Each row is a point on a tangle of strands that fork and nearly touch. The rows are in no order.
In the rows, 128 means zero.
Points whose rows are less than 195 apart are linked; no others are. Some points are linked to none.
<797>: [117 128 104 149 131 132 124  94 146 138 124 124 118  86 106 185 148 140
 169 125 146 147 114 103 122  42 108 114 151 124  73 126 118  75 123  92
 106 116 139 173 117 165  86 116 167 148 100 154 159  72 130 111 156 164
 116 120  90 103 120 138 126]
<456>: [176 104 139 130 144 153 154  91  90 102 108  88 147 163 111 137  96 139
 154 139 130 128 165 182  92 135  99 132 147 169 169 164 110 147 145 112
 115  44 174 112 108 100 171 137 126 122 116 143  67 131 142 161 148 125
 145 163 153 121 169 201 122]
<614>: [125 148 116  98 155 152  97 129 140 135 123 141 164 162  84 110 144 121
 109 133 170 133 122 144 154 246 156 141 168 144 108  65 145 162  78 101
 179 142 125  56 130 138 161 105 192 111 103 137 185 145 129 144  75 186
 136 139 174 156 110 131 104]
<835>: [145  94 152 158 137 123 155 104 106  69 111  89 139 129 128 139 120 131
 113 156 120 133 140 130  98 128 104  93 129 132 169 173 124 135 161 102
 109  54 161 147 157 122 137 124 112 130 166 141  60 133 144 178 152  97
 119 131 122 100 176 195 145]
<315>: [ 88 154 115 133 133 150 126 163 145 118 165 214 153  94 104  74 126 145
 118 123 113 153  84 112 118 119 120 132 100 156  75  95 142  93 140 105
  90 118  98 137  93 145 149 121 132 159 134 126 121 140 170  92 158 151
 154 158  32 134 121 131 152]
<798>: [104 122 143  59 118 110 107 126  98 145 155 158  92 142 174  87 128 116
 131 144 132 105 144 169 120 122 192 127  79  73 110 151 161 142 104 180
 102 189  97  92 110 130 113 126 115 164 120 118 172 156  84  92 109  89
 111 117 127 165 140  33 104]
<446>: [151 140 129 130 153 135 177 157 137 151 157 181 109 141 151 103  89 102
 181  99  90 140 172 164 184 136 134 136  85 120 164 163 135 123 108 181
 155 141 149 147  85  72 105 137  68  98 137  91 111  83 100 127 143  95
 188 101 100 139 172 127 105]
<8>: [161 160 152 137 166 158  82 106 117 112 111 124 167 141 101  68 134 138
 132 122 149 123 107 137 190 252 144 151 124 138 130  50 131 156 130 115
 152 159 117  81 158 161 167  95 164 113  97 113 174 142 120 191 107 148
 127 150 174 148 147 109 149]
<1008>: [136 180 129 124 107 123  74 108 162 144 115 121 160 131 108  83 133 178
 108 138 117 124  60 138 141 135 125 142 126 120  85  80 134 150  98 112
 137 131 100 125 152 167 151  82 158 120  83 129 195 132 124 126  93 144
 134 142  97 118 105  74 134]
<888>: [105  95 141 130 146 102 100  96 152 134 146 135 132 120 164 176 153  92
  97 130 157 150 158 108 146  98 169 123 155  93 147 177 170  80 112 157
 112 156 115 168 102 151  98 144 111 159 140 139 120 123 125 132 119  80
  79 127 135 137 106 107 135]
<561>: [125 147 151 171 120 127 144 113 138 118 122 109 131 186 141  99 121 174
  94 126 116 109 115 190 106 203 129 152  99 131 158 156 131 171 111 141
 146 132  94  78 141 151 180 142 117 148 137 129 139 153 114 134 138 113
 122 131 133 188  95 115 135]
<67>: [103 119  93  97  91 146 194 155 124 133 181 224 109  93 183 128  85 102
 200 121 139 145 166 101 130 102 150 141  93 144 192 183 130 100 162 119
  71 144 114 147  90  81  80 116  87 126 127 128  95 139 123 113 155 120
 160  86  92 145 163 140  88]
<369>: [154 113 145 171 186 179 119 116 110 107 108 132 140  88  72 136 152 158
 152 162 116 136  97 116 129  62  94 118 157 147  68  92 119 135 165  66
  91  86 171 169 142 158 109 115 106 124 101 124 127  85 135 138 173 141
 160 170 109  93 162 154 153]
<265>: [122 156 172 114 132 110  77 114 133 127 135 158 166 120 129 116 147 138
  90 110 152 122 157 125 193 154 131 154 136 102  96  92 141 133 111 159
 143 162 104 118 133 159 161 120 104 140 145 122 159 123 117 141 104 111
 138 117 142 153  93  68 135]
<1106>: [104 106 111  48 152 144 110 146 108 164 108 125 124 142 121 174  99 107
 113 110 158 136 159 173  75 179 171 152 193 148 140  99 156 157 111 160
 184 153 145  39  92  83 120 147 170  66 122 113 161 145 159 138  94 164
 134 117 221 128  73 138  98]
<298>: [111 102 148 128 149 157 139 107 118 125 196 204 135 108 153 116 139 137
 179 126 154 120 123 125 152 103 168 141  89 137 117 151 139 107 113 142
  89 131 114 118 118 118  99 141  98 179 141 113 123 101 114  97 141  71
 130 145  93 158 169 115 117]
<11>: [108  74 136 140 152 132 118 109  91  59 105 106 137  99 101 145 130 129
 154 126 114 163 118  96 104 125  99  91 123 161 144 139 136 102 155  92
 106  62 162 136 152 138  98  96 138 134 153 118 100 123 160 167 157 141
 139 127  86  74 159 193 165]
<648>: [ 86 102  82  36 154 117 150 158  81 165 110 148  97 132 146 174 115  81
 104 141 150 146 137 197  44 174 173 123 156 122 138 138 168 150 125 120
 133 149 120 111  98 111 123 158 164 143 105 141 113 187 135 134  66 148
 104 125 146 126  96 122  66]
<697>: [181 132 135 203 131 161 117 121 152 104 137  97 145 143 108  94 146 168
  99 158 129 109 101 103 160  89  86 120 105 146  71  66 110 168 177  59
 120  93 122 143 186 156 132 124 116 103 137 160 118 110 104 128 189 121
 107 152 171 117 174 112 170]
<293>: [125 142 119 100  90  80 122 111 113 122  94  84 142 105 148 200 125  73
 127 150 146 150 127  70 129  95 117 115 161 125 123 129 137 103 131 133
 141  93 130 176 152 129 120 126 152  75 146 139 120 136 195 149 130 150
 103  70 148 117  41 118 171]
<320>: [118 112 112 100 158 150  85 124 126 146 131 130 157 163 114 146 131 109
 106 120 194 149 151 137 120 204 164 126 217 155 145  83 154 178  87 117
 208 142 164  78 119  71 126 106 203  76 128 132 177 133 143 146  64 180
 121 136 196 157  93 129  85]
<379>: [165 129 118 183 116 107 172 138 129 111 119 100 119 154 109 128 126 149
 130 115 110 101 156  97 133 103  68 134 115 101 138 130  84 134 158 124
 171 111 152 129 122 112 155 141 109 124 164 144  85 112 143 108 157 145
 129 116 159 110 138 138 150]
<198>: [155 166 153 190 118 148 179 158 166 113 148 148 124 119 152 131 126 112
 126 165  93  99 118 117 167 126  97 156 113 119  88  93 121 159 145 125
 169 131 118 174 174 143 141 145  35 103 155  95 125 118  97 113 114  91
 139 133 147 117 108  94 149]
<626>: [117 169 132  51 105 142  93 129 129 150 126 155 134 111  92  84 141 135
 135 143 111 136  34 141 138 106 148 123 118 131  42  96 147 115  75 124
  99 151  99 121 135 168 163 108 149 145  61 129 183 106 157  97 118 148
 117 131  88 106 134  82 132]
<130>: [110 101 117 229 134 142 190 146 218  81 154 138 110 106 164 168 156 109
  85 171 118 157 156 133 161 147 131 116 108  99 120 150 135 158 154 108
 148 110 132 185 149 147 120 127  57 127 196 107  82 115  98 107 128  83
  98 121 160 147 129 149 154]
<870>: [120 138 148 174 149 167 119 142 120 120 152 132 138 101 118 127 140 140
 116 154 115 132  71  98 109  76 116 108 145 158  86  96 158 111 162  76
  86  66 125 145 137 156 102 142  89 122 136 138 116 101 185 112 191 135
 119 175  87 101 111 155 192]
<652>: [108  86 153 108 131 133  89  94  82 147 177 157 110 117 154 105 128 133
 173 102 148 135 129 118 142 108 177 140 100 139 167 147 124 111 101 168
  84 136 122  82 122  97  72 123 145 171 139 103 114 150  92 135 132  79
 126 159 114 154 179 123 107]
<462>: [108 179  85 129 115  98  96 124 162 165 104 140 136 136 102 104 142 147
 103 118 112 142  78 147  82 131 118 115 152  98 112 112 133 135  77 132
 166 147 104 116 116 145 143  97 186 152 105 143 176 148 129 116  91 174
 123 129  80 128 102 105 107]
<195>: [111 115 102 126 110  87 176 161 136 116 148 133  79 154 176 132 100 109
 110 109 118 136 144 129  89 170 137 115  84 152 203 164 141 119 145 148
 157 137 120 150 120 104 143 142  92 128 170 117  94 168 143 143 146 131
 144  86  94 128 104 133 138]
<453>: [136 120  96 110 153 113 177 145 119 150 128 141  86 124 145 191 130 100
 139 116 120 138 138 146 101 113 130 134 153 116 129 189 121 101 154 115
 115 131 100 182  91 146 117 137 117 154 121 148 132 128 136  85 144 111
  90 101  98 108  84 121  89]
<308>: [197 114 113 141 106 101 134 106 129 151  80  97 103 176 123 116 134 126
 135 120  98  81 147 195 135 175 119 137 140 108 149 127 115 171 112 169
 194 177 134 105 134 120 140 140 108 114 113 117 133 139 102 150 126 117
 137 110 183 129 148 113 122]
<580>: [144 127 167 225 147 160 104 130 110  79 122  93 158 138 116  86 147 183
  89 130 135 148 128 107 138 135  89 136 118 145 131  79 118 156 186  79
 102  70 153 115 157 138 140 103 131 128 158 146  91 114 104 161 175 140
 115 149 133 139 185 168 146]
<1156>: [ 92 126 100 179 116 155  84 112 134  88 109  63 127 120  64 118 145 175
  84 167 153 134  58 119  96 118 105 108 123 166  90 101 136 136 137  47
  93 101 154 105 140 166 115 102 175 145  59 128 136 109 138 149 148 172
 147 211  86  97 143 185 159]
<733>: [126 117  97  84 132 148  41  87 124 128 136  93 143 157 107 154 183 104
  89 103 180 167 133 110 131 119 156 128 162 156 118  75 123 101  89  75
 120 122 127 139 140 121 117  93 182 122  85 153 168 114 138 130 132 138
 115 128 123 123 110 137  95]
<745>: [136 110 150 173  98 143  71  80 139 113 146  73 134 146 132 114 148 166
 109 110 147 127  93  68 169  68 102 119 126 163 126 106  98 101 124  94
  98 103 148 109 173 136  97 106 161 115 109 136 147 108 130 116 174 131
  91 170 127 121 155 128 151]
<803>: [112 141 120 152  71  97 171 174 125 113 166 134 126 145 187 122 106 136
 105 123 107  99 141  81 131 125 115 130  95 103 165 135 140 111 141 166
 152 148 100 140 121 122 136 157  97 135 174 113 108 141 162 101 139 121
 137  88 105 141  84 127 136]
<482>: [140 104 178 135 138 142  97  95  85 154 128 105 113 135 143 121 114 124
 185  92 137 117 140 108 156  96 115 124 132 153 192 145  95 119 128 159
 113 134 176  97 105  64  66 124 162 128 133 115 112 131  95 143 139 109
 133 150 137 123 190 157  97]
<554>: [141 140 154 106 178 151  81 140 104 124 119 156 176 119  89 108 140 135
 123 132 156 124 126 110 182 175 128 149 145 133  88  64 115 114 129 129
 134 147 112 118 154 150 175 121 130 140 107 132 147 126 121 169 103 141
 143 117 165 124 144  98 149]
<378>: [104 108 114 167 154 136 180 146 174  86 161 175 123  55 143 173 147 123
 165 163 132 150 167 102 122  82 142 141 127 123 127 127 109 116 190  98
  97 119 142 171 142 123  98 124  96 146 188  86 107 102 103 103 123 111
 137 104  89  98 170 169 129]
<546>: [124 168 155  73  58  98 142 172 111 159 166 113 134 125 189 122  94 125
 120 157  85  66 133 150 137  94 159 126 119  78 121 181 187 165 121 209
  94 177 102  97 130 139 130 125  99 112 126 131 150 117 146  71 115 119
 125 122 127 164  87  88 139]
<960>: [102 132 116  24 115 144 101 169 122 157 137 160 126 145 103  77 106  85
 114  91 111 163 133 136 104 161 162 157 101 142  66  84 118 121  82 138
 120 151  80  32  96 104 173 144 183  92 129 100 127 169 162 110 123 149
 131 146 131 138 111 112 119]
<1083>: [117 164 151 146 118 167  83 122 132 125  89 105 134 109  82  91 119 181
 130 157 143 126  36  82 128  94 104 114 126 171  88  92 139 140 110  98
  97 122 153  91 135 132 132 111 160 117  45  87 125 119 136 123 124 165
 162 204  87 101 157 134 149]
<451>: [154 152 142 124 155 153 150 149 136 141 130 163 113 111 125  99  98 146
 196  84  86 138 141 112 194 123 116 167  95 130 117 115 110 119 129 157
 158 140 155 133 101  85 103 118 110 119 142  91 142  93 118 113 148 121
 169  90 121 104 159 102 143]
<1165>: [163  95 133 152 160 121 164  83 135 135 119 127 117  91 104 171 141 130
 185 123 123 131 132 133 135  45 117  92 161 112 111 170 101  90 146  85
 131 114 161 177 112 147  68 133 134 154 125 177 140  73  95 120 158 118
 140 120  93  94 173 150  85]
<152>: [139  97 111 101 160 125 107 123  82 160 113 132 112 145 106 105 136 124
 140 115 154 104 116 167 103 143 156 121 134 109 125 143 120 121 125 124
 121 144  96 103 112 134 126 145 169 180 108 161 135 152  99 124 100 136
 120 128 128 131 171 121  79]
<913>: [148  97 130 173 129 126 149 117 146 102 124 119 148 134 100 145 153 125
 100 169 122  64 136 146 136 121 110 115 125 122  83 109 102 134 176 102
 102 131 106 194 163 182 132 151  91 161 149 157 130 111  76 136 124  94
 136 139 121 123 159 143 115]
<568>: [138 113 143  89  96 126 110 126  88 158 124 113 112 139 125 128 114 147
 196 104 135  92 124 106 131  52 109 148 132 124 156 146  94 105 123 142
 113 138 144  94 125  88  69 139 150 127 102 133 108 103 105 125 139 136
 148 134 155 105 163 117 124]
<57>: [161 161 184  75 128 155 103 119  97 118 156 132 126 118 174  67 106 144
 144 135  85  91 102 141 163 170 167 145  70 125 104 120 178 154 110 175
 132 142 120 118 143 133 148 119 103 118 110  77 175  97 126 140 140  69
 153 132 163 138 144  60 169]
<589>: [ 74 114 139 124 106 112  44 129 104 106 114 122 170 161 113 115 163 128
  90 102 175 149 101  73  92 131 158 101 124 121 161 105 139  99 102 114
 143 135  91  96 149 131 112 123 220 154 152 138 153 150 132 169 114 161
 103 109 121 143 130 119 106]
<1012>: [114 151 144 103 118 124 111 126 105 137 157 128 154 120 137 159 136 146
 128 128 129 142  96  85 116  99 106 122 157 141 133 142 148  83 130 125
  82  94 106 142 135 156 137 131 119 135 141 146 131 116 165 119 149 132
 106 139 105 130  98 143 169]
<1167>: [160 135 152 145 144 132 176 128 124 131 114 126 117 141 138 121  91 131
 163 111 116 142 190 159 147 132 116 141 125 140 192 170 106 131 135 168
 151 118 160 128  80  72 135 135  84 101 155 124  67 110  99 150 133 112
 176 111 129 131 163 153 105]
<942>: [126 109 114 123 168  92 110 118 108 118  99  88 147 119 137 153 123 114
 108 135 154 144 142 134 102 163 126 106 183 123 201 126 136 137 125 124
 152 107 139 105 119 111 114 136 156 133 133 142 117 158 136 173  81 153
 118 117 144 133 114 166  99]
<900>: [130 172 147  39 117 140 104 152 112 137 139 179 132 121  98  73 121 112
 119 107 103 142 104 136 148 154 144 151 105 132  63  66 141 124  84 156
 136 157 114  85 117 144 198 123 138 120  85 104 166 140 170 108 134 152
 135 121 130 109 114  73 153]
<58>: [169  89 129 137 181 121 199 111 121 143 122 121  96 131 111 164 132 113
 159 122 144 114 172 168 122  85 118 112 136  96 129 190  92 119 158 100
 137 121 123 188  98 137 111 135 108 166 121 157 106 107  95 117 159 110
 116 109 143  83 158 158  77]
<935>: [116 129 136 160 140 137 163 115 127  95 132 156 132 143 138 104 150 143
 115 131 118 141 142 184 100 158 146 102 105 156 165 160 127 156 140 134
  95  95 133 154 118 133 134 118  95 146 155 123  84 120  89 152 125  94
 171 159  51 154 184 194 109]
<3>: [ 86 171 100  93  97 147  85 151 162 153 106 112 138 161  63  94 134 144
  95 122 141 144  71 151  94 168 152 125 118 135  80  99 143 130  49 133
 148 162  98  58  91 135 177 122 214 145  83 130 159 159 148  88 122 185
 111 141 127 123 107 101 137]
<177>: [102 134  82 169 112 137 190 171 145  84 177 148  92 155 165 111 116 133
 127 124 111 158 148 148 113 159 117 118  60 173 174 151 117 123 157 107
 144  88 130 161 128 101 166 139  65 109 158 128  83 121 154 134 170 112
 153 115  75 126 134 173 143]
<1052>: [102 113 116 170 117  77 176 156 176 156 139 142  88 132 193 188 141  81
  98 134 116 135 155 136 154 125 136 115 139  82 141 152 134 139 120 174
 142 185 136 177 105 136 121 149  67 132 133  89 103 148 145 104 116 114
 109 118 161 145  48 112 121]
<151>: [156 136 143 161 115 164 152 125 111 102 143 154 133 138  99 107 145 164
 162 160 114  73  92 130 127  89 103 114 103 134 114 131 105 126 148 123
 120 126 121 152 152 147 134 156  91 177 131 148 104  84  87 122 121 103
 154 139 110 115 198 136 103]
<344>: [171 132 116 163 110 130 112 114 138 108  79  71 119 162  82 108 118 175
 143  94 120 107 139 107 139 118  86 145 133 131 139 101  92 142 127 121
 156 123 177  89 119  89 147 123 164 115 106 110 118  97 131 136 139 178
 141 138 152 105 166 133 147]
<218>: [101 128 129  11 118 139  80 151  96 177 141 114 110 151 142 109 114  96
 107  82 111 147 130 139  96 110 191 156 119 116 111 106 152 129  97 168
 119 147 121  43  93  93 107 132 191 102 144 112 157 154 157  91 131 131
 118 120 138 125 136 102 121]
<1161>: [ 89 118  87 138 110 147 228 146 155  93 179 192 117  74 174 168 126 118
 197 152 127 150 155 107 111  89 148 134 108 155 167 166 121  96 185  95
  82 118 139 182 121 109 102 113  86 129 151  91 102 126 151 113 150 127
 152  89  68  98 143 149 112]
<305>: [124 166 160 202 134 147 167 129 149  98 131 133 137 150 141  91 149 170
 101 153 106 121 128 184 121 172 121 129  95 127 142 136 126 180 129 116
 126 113 119 138 147 156 168 124  68 143 162 133  82 118  87 146 118  94
 153 134  98 181 140 153 132]
<346>: [148 133 164 159  48 100 112 101 119 123 155 111 177 137 137 109 143 147
 123 181 122  66 128 112 141  74  98 109 117 111 136 150 126 106 132 139
  98 113 106 141 164 136 115 188  84 113 127 171 123 113 102 127 135  91
 107 154 160 150 118 128 153]
<172>: [138 125 113 147 135 126  94 103 121 122 122  81 125 181 102 113 143 165
  71 117 148  96 110 171 105 183 125 145 136 141 149 133 124 145 129 102
 120 128  98  96 151 179 169 138 170 146 135 174 149 149 131 142 147 144
  84 142 147 168 106 134 139]
<61>: [ 83  95  97 134 128 143  96 111 110  94  96 102 121  90  84 152 134 138
 116 128 121 162  91 125  75 129 114  80 136 163 123 134 149 105 134  78
 109 113 152 115 108 171 113  98 182 167 107 141 117  98 164 142 166 163
 137 170  54  89 154 212 168]
<839>: [ 81 107 130 116 149 128  84 127 140 132 128 150 119 133 144 157 167  98
  68 104 177 153 155 126 133 160 172 139 153 116 150 128 152 129 117 149
 126 151 118 147 118 160 146 123 121 157 150 122 115 145 124 141  94 115
 120 117 144 145  89 108 122]
<506>: [136 107 137 207 141 116 123  98 166 125 135  94 140  89 144 144 135 114
 107 138 129 168 160  72 182 104 136 112 152 111 127 143 130 104 139  99
 110  87 144 172 161 118  78 101 109  94 192 140 117 112 119 136 140  78
  63 140 152 143 139 152 160]
<992>: [135 143 148 171 117 149  83  69 161 132 145  97 131 146 124  92 147 175
 120 111 120 134  79  97 174 109 124 148 106 143 104  87 106 131  93  93
 125 137 118 121 161 170 107  88 153 123 115 120 193 114 107 116 147 109
 103 167  88 147 143  91 122]
<855>: [149 111  95 145  83  50 137  95 139 142 100  73 119 124 147 162 137  97
 115 134 134 117 133 101 113  69 123  99 140 112 134 154 122  85 136 122
 144 121 104 190 165 126  84 158 154 100 138 161 139 138 155 141 125 136
  83  95 139 117  79 116 137]
<166>: [ 99 118 137 143 140 135 130 111 177 116 188 169 130 118 182 140 140 111
 122 142 145 142 147 112 179 105 181 155 107  94 140 170 164 100 122 177
  99 144 125 133  94 108 108 148  77 163 149 100 132 104 121  89 125  70
 110 136 118 160 124  91 137]
<813>: [105 134 153 140  40  73 137 129 169 130 173  91 131 137 179 131 103 112
  82 170 101  71 153 108 149  98 164 127  91  57 137 178 174 135 106 194
 128 190 123 121 119 148 101 154  86 130 137 100 135 126 132 105 112 106
  97 124 161 157  58  84 142]
<39>: [146 160 128  66 155 123 155 157 115 184 113 174 111 102 153 144 105 113
 163  93  92 151 122 151 138 152 130 134 134  96 123 141 158 121  98 179
 165 176 115 136  83 137 143 132 117 110 113 136 165 145 119  96 117 132
 129  76 133 128  92  73 112]
<160>: [109 116 108 112 190 127 129 158 135 118 125 167 140 122  79  96 116 120
 109 103 158 149 159 142 133 191 128 126 119 145 138 115  87 139 145 120
 133 118 128  93 111 105 158 123 153 120 137 115 109 176 122 160  88 164
 179 142 121 144 144 161 105]
<972>: [106 147 167  94  39  53  93 120 143 149 149  98 161 118 178 159 134  99
  99 139 143 107 156  90 132  71 156 126 141  87 121 147 154  96 116 197
 115 151  99 135 154 156 122 144 127  94 129 127 147 106 156 107 126 114
  95  96 156 146  58  87 141]
<717>: [112 110 128  59 103 139  66 136 108 144 120  77 104 158 129 135 129 125
 113  73 130 112 132 119 104 125 159 152 129 151 163 107 140 121 125 164
 130 134 121  66 120  93  92 145 191  89 146  93 144 137 169 136 154 137
 128 126 155 108 127 126 153]
<90>: [ 92 116  92  36 134 117 153 151  99 130  97 125 121 117 153 193 108  55
 113 150 163 173 122 139  48 164 157 108 166 151 162 149 186 131 134 138
 135 130 118 142 113 119 135 130 154 130 120 133 117 186 191 162  89 158
 116  80 133 106  50 132 102]
<689>: [144 101  92  93 189 104 127 148 107 171  98 153 103 154 102 119 138  94
 133 128 155 127 128 205  76 184 147 130 159 125 131 122 132 164 104 110
 171 162 111 100 122 116 135 154 179 148  81 146 166 172 100 141  68 147
 108 126 163 126 142 107  66]
<883>: [112 121  90 131 194 145 170 151 150 119 135 125  85 108  96 132 155 117
 136 111 116 173 156 138 117 133 110 147 126 142 112 120  72 131 130  83
 136  94 145 155 125 135 151 102 103 136 133 113 129 130 140 122 147 130
 134 139 105  97 116 166 137]
<396>: [151 103 146 199 151 110 103 119 163 112 107 111 148  91 101 102 162 135
 108 134 132 137 169 118 182 156 114 111 145  89 127  67  99 120 138 106
 161 145 154 149 163 166 113 110 118 144 178 157 143 118  50 150 129 126
 104 109 135 135 165 120 102]
<762>: [134  88 117 150 132 119 115  97 125 119 118 104 123 170 112 144 155 142
  75 139 143  73 130 164 105 140 122 118 126 114 120 159 112 132 167 106
  96 129  77 164 150 179 141 147 135 175 141 198 119 128 119 136 141 109
  88 128 131 148 116 150 143]
<1098>: [158 115 110 166 118 130  89  77 161 141  85  73 145 117  95 137 138 160
 155 114 134 161 112  93 169  58  86 109 144 166  74 109 117  67 118  97
 103 103 165 148 132 150  99 120 153 110  55 160 148  81 128 103 167 136
 116 165 130 111 128 117 128]
<1155>: [105 109 139  68 159 140  68 125  97 171 121 157 179 144 106 132 128 106
 134 118 167 145 110 115 111 146 148 108 178 125 122 105 167 110  63 123
 129 130 138  91  84  80 109 114 229 108 101 152 161 149 115 125  78 157
 128 136 131 148 147 138  62]
<434>: [ 88 112 129 161 176 121 107 148 146 124 126 160 110 132 137 104 153 117
  95  82 155 143 191 135 138 190 149 146  99 125 157 111  99 137 139 156
 161 155 122 104 123 118 142 134 118 153 159 112 103 176  92 152 102 123
 136 120 147 170 119 113  98]
<106>: [121 142 105  51  88 127 148 164  93 131 118 124 116 118 151 141  65 135
 161 122 107 121 158 126  81 115 111 164 121 164 182 150 143 139 165 152
  97 129 142 104  90  67 127 132 115  95 133 103  85 135 140 142 119 146
 185 110 129 125 106 148 130]
<533>: [132 101 145 105  66 107  88 112  95 137 123 122 147 128 124 153 141 154
 191 158 128  76 109  95 137  50  91 111 127 127 120 139  86  81 128 125
  73 128 129 139 171 133  86 163 124 131  84 164 127 104 119 122 127 120
 124 141 150 115 116 118 122]
<585>: [166 128 124 193 143  96 100 116 157 114  68  94 129 137  87 105 146 153
 127 111 130 122 144 118 164 137 100 130 151 103 156  80  82 156 119 126
 181 141 170 112 144 129 141 104 164 125 127 131 143 126  92 153 110 189
 123 100 138 117 167 124 111]
<1009>: [176 110 130 135 141 124 170 139 129 138  80 119  94 159 120 133  99 114
 172 105 107 114 193 213 116 184 100 133 126 122 165 134  98 184 126 164
 196 135 169  97 106  85 137 126  93 106 125  94 102 132 121 160 124 138
 183 113 185 116 158 152 123]
<766>: [ 95 148 102  10 112 122 135 157  96 133 103 141 134 105 147 149  95  90
 125 121 131 166 117  95  88 137 149 135 140 154 163 134 138 118 133 140
 103 123 126 100 112  95 125 122 158  99 127 101 123 169 175 141  98 173
 134  94 118 115  79 128 142]
<380>: [138 116 138 203 167 130 127 130 153  98 131 119 141  67 120 136 152 130
 114 145 123 162 167  93 156 105 116 121 154 118 126 105  98 133 148 107
 105 101 160 163 158 130  99 103 109 126 203 122 109 100  85 120 122 113
 116 120 117 108 170 163 128]
<616>: [156 105 104 101 170 147 147 135  91 116 115 135 133 152  81 113  89 145
 155 118 144 122 146 159 109 178 117 151 121 154 150 128  96 145 150 124
 133  92 146  90  88 104 182 138 149 139 100 120 102 147 136 154 107 168
 174 138 155 113 162 167 127]
<943>: [ 90 116 103  70  94  96  70 147 113 134 114  91 135 163 114 130 134 127
 100 101 142 140 113 105  72 148 159 128 146 147 182  97 152 137 104 128
 172 130 115  55 127  95 122 131 228 114 144 117 156 155 163 155 117 177
 100 117 159 128 112 117 124]
<895>: [159 127  91 121  99  78 144 122 136 159  99  76  80 149 147 148 129 112
 101 104 105 109 144 143 103 112 124 140 155 100 151 158 121 151 118 140
 157 149 131 132 142 114 103 138 129  94 139 115 146 140 142 131 125 120
 110 125 165 120  88 110 129]
<128>: [128 167 138 204  93 117 182 147 175 146 141 135 117 109 168 160 120 103
 112 138  84  94 133 127 185 142  95 121 121  68  97 134 129 151 119 174
 178 162 127 165 151 140 126 144  41  97 142 108 136 143 122  99  97 106
 130 128 161 155  59 100 138]
<1028>: [142 156 166 175 169 165  97 148 123 107  86 143 155 113  92 101 113 166
 154 145 127 138  76  69 151  87  75 123 153 142  94  90 121 120 143 105
 119 101 175 121 123 131 140 120 109 130  81 124 109 110 122 134 137 157
 156 173 115  95 168 124 163]
<858>: [127 124 146  98 113 154 198 157  98 149 139 152 128 108 168 146  88 117
 176 129 125 138 170 110 148 101 124 150 135 145 167 179 146 105 164 153
  88 120 135 151  83  86 129 144  76 124 125 140  84 117 111 139 129 109
 160 115 116 138 114 143 125]
<756>: [128 132  97 144 120 107 202 151 144 151 160 136  93 131 172 208 122  75
 153 126 127 116 148 115 143  93 142 138 124  93 132 170 129 112 137 133
 139 168 104 182 117 117  86 165  98 131 135 117 142 140 145  78 134 105
  62  90 140 126  76 115 103]
<449>: [157 124 136 210 102 165 162 140 181  99 152 131 147 136 128 132 138 120
 116 186 132  92 111 117 139  92 100 127 110 129  54 105 114 166 181  74
 127 119 108 187 196 165 121 154  66 129 161 149 118 121  77 109 133  89
 109 146 154 127 149 113 156]
<474>: [153 128 108 162  98 101 214 126 116  87 105  91 118 110 125 154  98 112
 114 142 130 100 163 119 103 112  70 114 124 120 110 166  95 153 172  97
 147 110 151 196 155 121 164 145  98 128 152 143  81 159 167 133 145 114
 116 118 178 118 102 163 152]
<1130>: [ 90 118  78 147 145 155 178 140 153  85 167 172 100 125 112  88 118 141
 111 121 129 175 153 177  78 176 134 105  64 187 161 144  83 124 151  96
 112  88 130 154 129 129 159 115 111 129 150 119 103 144 120 148 163 120
 173 151  44 129 160 191 115]
<975>: [151 108 119 108 145 157 144 119  81 130 123 175 115 128  80  97 130 153
 189 130 121  99  83 155 112 143 127  96  98 140 124 150 111 117 132 125
 100 130 118 122 102 139 145 126 143 193  99 155  92 125 109 119 123 133
 164 139  91 112 214 149  98]
<967>: [160 168 112 141 140 115 155 107 137 131  89  92 123 119  95 136 107 161
 137 151 100 118  81 141  94 108  79 128 173 126 113 141 118 140 129 110
 109  79 151 139 125 134 140 117 129 116  85 155 114 114 137 120 123 154
 140 145  91 111 116 153 132]
<705>: [130 142 123  71  73 120 144 158 110 141 124 102 106 159 160 133 108 140
 104 157 106  64 128 172  84 154 135 145 131 134 121 167 153 177 144 168
  71 147 100 116 140 131 163 141 107 119 113 134 130 148 140  87 111 112
 125 126 154 150  83 105 158]
<1075>: [104 166 171  87  67 102 102 124 114 127 134 127 164 119 167 191 141  82
 114 134 148 139 119  78 133  92 129 123 153 126  98 124 144  76 127 147
 116 111  93 177 162 168 166 131 128  88 131 138 131 111 205  96 145 134
  92  78 137 119  62 116 160]
<528>: [117 178 118  97 148  99 123 138 133 185 120 174 136 100 135 115 123 121
 146  92 105 158  94 121 124 106 133 123 155  77 111 119 145 112  67 154
 178 155 121 129  97 120 119 101 152 145 106 137 178 138 124  93 107 158
 108 107  81 129 109  83  91]
<518>: [155 152 136  90 157 123 134 153 132 151 143 164 117 110 154 109 126 123
 137 133  70 131 100 149 154 204 125 138  91  98 100 137 149 139  90 170
 177 168 109 143 149 151 143 114  74 130  97 100 182 120 139 114 111  67
 135 104 128 137 119  73 149]
<111>: [149 159 186 115 127 171  95  93  82 134 144 141 147 139 144  32 101 147
 180 135  86  86  66 127 156 167 146 130  70 155 123 117 151 163 100 157
 126 137 121  91 148 119 154 115 150 126  96  84 146 129 106 153 136  99
 170 155 135 159 183 108 135]
<630>: [137 143 147 176 145 124 165 112 172 148 109 101 121  76 148 178 131 104
 112 123 125 158 175 109 185 106 109 134 157 112 102 161 121 120 130 136
 134 106 156 166 136  96 111 134  71  78 168 132  98 126 121 133 107  96
 103 126 181 149  76 130 169]

A fork is a point with three links. Follow the links from the first point to the second and name the forks in between, in order.
<474>; <106> | <380> <858>
<855>; <648> | <1167> <858>
<561>; <626> | <913> <449> <1008>
<506>; <835> | <380> <858> <1167> <1075>
<858>; <172> | <913>
<1083>; <705> | <1075>
<57>; <589> | <462> <1008>
<152>; <528> | <913> <449> <1008> <462>
<803>; <344> | <913> <858> <380>
<456>; <396> | <1075> <1167> <858> <380>

A fork is a point with three links, a tip a point with one. Leave the first point through the second and follow the links. Name the first fork or tip that comes.
<449>; <198> | <1008>
<913>; <151> | <858>
<1008>; <992> | <449>
<346>; <533> | <839>
<762>; <172> | <803>
<456>; <835> | <1075>
<803>; <195> | <913>
